Each row is a point on a tangle of strands that fork, close into loops and nearly touch. The rows are in no order.
In the rows, 128 means zero.
Points whose rows are less than 111 apart are linked; no others are. Some points are linked to none.
(585): [ 89  95 162 140  82 114  94 128 125 145 119 152 155 116 147 145 115  91
 109 138  88 140  88 140]
(853): [ 66 118 131 184 161 115  83 212 127 159 149 137 152 120 175 128  90  89
 121 137 176 197 142  95]
(280): [141 113 170 127 114 156 162  46 145 134 182 134 102 128  71 206 137 165
 122 113  46  73 176 134]
(180): [139 149  76 179 126 119  83 136 140  99 107 118 120 140 137  88 148  99
 108 109 116 164 149  91]
(240): [142  99 158 107 141 101 122 119 126 129 143 155 170 106 186 121 106 114
 142 143 151 162 129 145]
(37): [104 126 124 130 129 104 163  55  77  77 141 128 147 151 149 108 122 148
 152 139 140  87 154  99]
(333): [169 129 126  92 158  96 158 117 119 122 161 156 121 120 113 146 145 159
 116  89 121 130  84 191]
(897): [146 137 130  83 173 104 128 140 134 131 139 137 113 103 158 121 117 163
 134 107 156 152  91 167]
(243): [246 136  85 131 159  90 111 171 157  79 129 121 151 163 113 117 141 133
 120 120 131 164  74 142]
(43): [178 106 124 119 133 124 118 143 127 120 105 166 137 145 107 114 144 130
 106 121  85 130 127 145]
(642): [ 85 107 138 103 107 140  88 183 134 170 104 120 126 119 134 127  63  62
 123 148 117 149  78 164]
(805): [174 150 106 116  98 124 141 117 162 106 137 123 105 134  59 143 153 127
 152  86  89 125 113 153]
(690): [116 148 130 106 114 178 139 115 155 134  99 104 108 105 129 109 143 157
 132 138 136 113 123 140]
(886): [ 70 120 169  91 132 142 108 160 120 180 120 125 123  99 181 126  95 138
 126 124 189 131 124 119]
(479): [132  79 162  91 106 115 103 138 133 196 133 130 112 114  94 154 121  65
  98 143  80 152  54 191]
(890): [194 109 121 117 158  92 113 147 135 101 129 149 165 146 172 109 114 121
 137 139 156 165 139 130]
(339): [177 119 135 130 134 133 167  67 128  92 157 160 114 136  69 169 156 155
 113 103  54  89 179 131]
(981): [119 145 116 164 184  98  81 210 143 142 163 147 125 108 188 135  99 114
 147 163 186 177 143 121]
(552): [133 115 157  89 121 138 137 119 128 154 111 134 133 124 142 110 150 160
 149 156 147 102 107 135]
(531): [ 78 142 117 164 114 145 110 192 137 136  99 123 133 139 153 109 124 110
 123 132 160 141 125 113]
(521): [157 128 109 164 118 121 128  84 133  84 136 150 117 151 105 125 160 145
 121 103  71 110 169  97]
(825): [120 126 138 120 149 136  93 234 162 164 101 116 142 134 150 110  96  81
 147 177 183 188 134 115]
(1061): [142 140 115 116 132 150 189  58 139  95 138 112 117 131 106 133 137 178
 144 118 111  96 144 149]
(62): [ 73 121 148 122 103 156  78 162  87 178 101 145 115 102 136 136  95 127
 118 120 115  90 130  95]
(182): [ 90 139 141 159 113 188 161  95 161 104 122 109 104 160 127 149 102 183
 141 123 106  86 207  79]
(756): [147 120 141 137 177  87  84 190 147 137 158 178 136 111 177 151  88 123
 150 180 144 164 113 157]
(586): [141 169 102 146 155 109 111 156 129 132 121  99 122 136 160  92 175 138
 147 142 200 134 158  62]
(763): [169 120 148  79  95 155 151  86 122 166 148 119 100  90  50 170 143 129
 133  95  92  95 122 168]
(775): [151 113 133 140 106 140 171  65 114 130 160 144 160  95  91 138 173 116
 110 106  97 138 108 184]
(23): [182 110 152  76 116 111 145 139 128 139 130 146 164 115 123 137 124 105
 155 138 143 131  91 190]
(161): [ 93 139 146 139 147 108 139 138 113 121 116 109 154 117 209 124 123 112
 119 141 219 161 184  69]
(166): [235 110 112 112 179  87 160  98 108 104 167 137 178 140 129 112 156 146
 130 124 152 155 114 152]
(150): [ 94  91 151 151  64 161 118  93 135 145 117 136 164 120 109 130 142 124
 124 142  78 117 106 125]
(611): [155 137  81 158 147 134  99 162 167 110 135 107 156 153 171  72 135 109
 148 146 196 178 107 119]
(1070): [119  93 163 127  49 177 135  82 154 165 135 122 122 114  73 171 140 117
 121 132  73  93  97 166]
(583): [203 123 103 108 165  90 196  50  97  75 158 113 155 158 109 120 146 153
 127 104 144 136 130 145]
(122): [198 109 131  96 156 122 135 164 137 159 113 129 146 120  77 134 148  82
  81 162  84 169  69 207]
(497): [119 122 166 108 127 138 187  20 136 118 174  99 106 140  78 170 126 173
 162 136  81  82 182 114]
(815): [136 180 113 118 153 139 175  99 120  90 100  85  90 139 126 119 141 184
 143 154 154  80 186  85]
(975): [ 96 145 122 152 149  99 161 105 110  85 135 108 137 170 195 106 137 154
 143 151 213 113 138  98]
(509): [219 149 101 117 131  99 139 139 157 104 135 122 133 141  82 125 173 124
 141 113 119 148  77 160]
(837): [104 115 112 161 148 111  79 203 123 135 128 149 154 143 157 107  75  68
 127 150 123 179 127 123]
(1019): [139 119 101 149 128 111  98 185 146 111 100 134 144 171 129 100 110  63
 115 149 100 172 101 137]
(1003): [168 150  86 124 135 110 155  60 117  65 142  98 116 168 104 110 132 153
 166 108 131 104 182  80]
(769): [ 66 171  99 164 135 140 165  90 111  92 140  92 115 145 161 108 131 163
 144 128 183 100 149  91]
(650): [108 170 116 114 129 112 108 137 107 131 126 131  92 104 114 119 135 141
 157  98 126  97 151  89]
(927): [ 77 170  91 193 126 171 161 149 137 115 120  87 114 149 143 111 157 155
 132 118 194 108 165  82]
(892): [ 86 139 119 119 140 183 170  70 108 116 132 111 112 125 121 120 111 194
 144 143 120  66 156 124]
(983): [186 147  94 132 146 117 145 128 123  74 114 132 132 156 142 114 144 163
 128 128 143 104 124 127]
(746): [ 92 144 153 117  97 112 117  95 104 134 137 144 103 112 122 156 131 155
 144 112 100  69 141  91]
(374): [ 51 148 161 105 115 161 150  96 127 153 108  87  97 120 138 129 124 173
 138 125 171 105 175  66]
(940): [156 139 111 145 170  63 133  94  98  82 150 139 138 162 197 117 146 143
 133 160 176 111 137 107]
(228): [ 87 155 102 186 121 158 141 198 139 132  99  85 133 119 149 113 163 103
 107 128 208 145 167  85]
(505): [ 81 136 148 146 107  94 101 135  86 125 117 155 151 111 173 142 112 113
 128 119 131 113 151  73]
(169): [163 125 126 106 128 125 104 200 135 136  86 153 121 146 103 129 125 104
 111 163  91 111  92 167]
(330): [ 82 103 160 101  78 193  85 130 122 190  83 107  89  98 124 143  93 135
 102 128 121  94 110 119]
(561): [ 67 127 149 123 113 122  68 200 105 184 107 134 118  96 147 146  72  77
 116 135 131 133 109 119]
(986): [107 118 131 122 118 129 120 117 139 122 122 135 116 132 129 105 115 138
 133  72 116 160 124 125]
(1055): [128 145 104 179 120 157 143  74 170  81 151 114 100 163 115 137 133 170
 148 109  89 103 184  89]
(795): [ 86 118 138 126 102 206 137 104 131 139 114 119 110 129 110 137  86 175
 138 114  95  73 176 108]
(172): [158 115 143 137  94 133 153  99 128 159 151 143 136 109  49 168 180  88
  84 113  76 138  91 195]
(273): [ 54 137 150 137 142 154 138 186 104 172 110 122 117 120 165 123 124 166
 116 124 202 104 135 101]
(757): [124 112 142  87 140 109  94 155 136 164 135 146 108 125 130 109 112 130
 143  99 125 159  94 144]
(674): [145 134 103 163 103  95 101 100 121  97 152 140 157 131 150 104 164  98
 153 131 122 122 120 103]
(303): [132 107 127 126 115 144 111 131 106 146 132 172 119 128  86 123 144 150
 122 119  70  85 105 144]
(889): [158 157  89 156 176 120  98 203 151 134 131  88 143 135 173  94 145 113
 141 152 235 176 149  85]
(857): [106 126 149 104 163 145 105 225 130 180 108 131 130 112 166 121  88 124
 135 141 203 150 143 117]
(672): [155 113 133 117 126  86 178  45  93  88 157 135 163 138 131 127 153 129
 148 128 132 114 138 133]
(901): [ 67 128 148 169 155 119 141 229 114 169 129 121 129 126 168 147 144 130
 117 122 223 138 155  85]
(417): [168 126 123 131 115 168 199  68 139 117 160 132 133 127  69 159 160 159
 116 116  90  97 117 195]
(319): [ 49 141 125 177 120 153 133  96 110 126 137 121 125 126 151 119 129 178
 123 112 131 107 145  76]
(418): [ 47 137 158 111 135 167 172  45 105 128 124  78 108 126 133 135 102 192
 138 159 145  79 179  82]
(634): [ 96  97 131 135 158 100  66 191 142 161 140 139 142 124 145 125  68  46
 130 195  94 206 110 132]
(807): [ 91 101 135  96 101 151  87 149 123 174 128 133 114 106 121 120  92 109
 142 110 119 120  68 163]
(378): [134 173 113 111 146 158 147 156 131 124  84 103 101 127 129 105 137 178
 136 130 170 105 155 103]
(377): [ 18 152 131 184  94 163 127 131 129 140 121 101 123 105 144 148 119 147
 108  89 150 129 148  65]
(239): [ 98 113 181  90  97 122 162  36 102 143 144 120 110 120 109 165 128 169
 145 136 102  62 146 110]
(504): [107 123 136  86 103 151 130  81 125 146 133 123  85  83  99 151 105 139
 127  77  95 105 121 152]
(540): [150 106 155 106  94 111 124 126 112 157 143 158 137  95  90 172 142  70
  95 129  85 118  77 197]
(507): [102 144 135  85 160 122 153  87 104 118 116 113 110 108 164 106 114 168
 130 114 158 129 152 109]
(619): [131 100 113 128 104 130 123 139 130 127 126 145 131 154  66 126 117  68
  96 110  47 147  82 178]
(184): [143 150 110 146 167  94  89 192 131 113 113 155 109 129 158 122 131 128
 107 124 131 156 119 126]
(695): [167 111 121 144  98 120 134  86 124 119 141 139 177 109 114 111 175  92
 142 138 101 139 111 147]
(30): [105 109 168 120 105  94 106  95 116 137 128 145 157  91 170 141 138 111
 129 136 123 143 117 109]
(102): [ 84 111 132 139  90 130 100 156 133 139 102 144 111 143 101 145 105  76
  89 138  54 124  78 157]
(907): [129 103 120 114  95 170 129 114 145 132 115 132  95 127  54 156 107 103
  86  99  40 119 112 180]
(408): [ 76 144 119 137 101 165 111 142 150 138  97 113  99 115 120 116 119 129
 116 108 111 136 119 126]
(13): [215 105 119 131 156  89 119 163 135 118 136 154 170 141  98 139 152  67
  88 158  83 177  89 186]
(610): [174 137  63 166 136 121  91 149 162  94 113 109 143 161 138  81 148  95
 119 135 130 177 103 131]
(1006): [144 137 146  99 129 131  99 210 162 154  77 125 117 141 140 119 123 109
 134 163 150 141 106 141]
(1052): [138 134 119 143 145 103 115 163 121 104 115 136 157 137 193 112 101 102
 131 127 184 158 166 100]
(71): [166 101 137  67 106 153 145 121 117 161 124 132 133 103  76 129 119 115
 141 106 114 112  95 182]
(894): [151 128 139 137 153  80  92 162 131 124 139 175 129 118 162 145 145 122
 116 154 112 130  95 158]
(700): [183 100 116 127 154 101 102 171 148 120 128 144 169 136 130 120 106  59
 129 174 103 189 105 171]
(281): [134 137 114 116 113 159 148  88 156 115 134 122  92 115  81 141 123 162
 139  84  76 115 147 142]
(392): [113 137 125 124 142 101 178  28 101  67 146  87 111 181 109 113 128 160
 168 158 143  96 175  83]
(924): [138 164  96 173 120 129 123 120 144  86  95 111 108 144 146 115 149 135
 106 109 136 134 189  72]
(58): [221 125 125 106 164  97 179 108  98 127 178 148 165 131  74 140 165 141
 113  83 134 153 103 177]

A tip is a point with one link. Name the tips that can be reached along the links from each point below, in the order of the rows.
(886) | (303), (901)
(102) | (161), (1070), (505), (907)
(180) | (586), (122), (634), (184), (924)

A piece is all that can be reached along the links. How many separate loops has the piece of each point below (a circle has one, a figure eight two, a Y none), and how many tips (points with one link)?
(122) | loops 0, tips 5
(897) | loops 0, tips 6
(339) | loops 0, tips 6
(505) | loops 0, tips 4
(901) | loops 0, tips 2
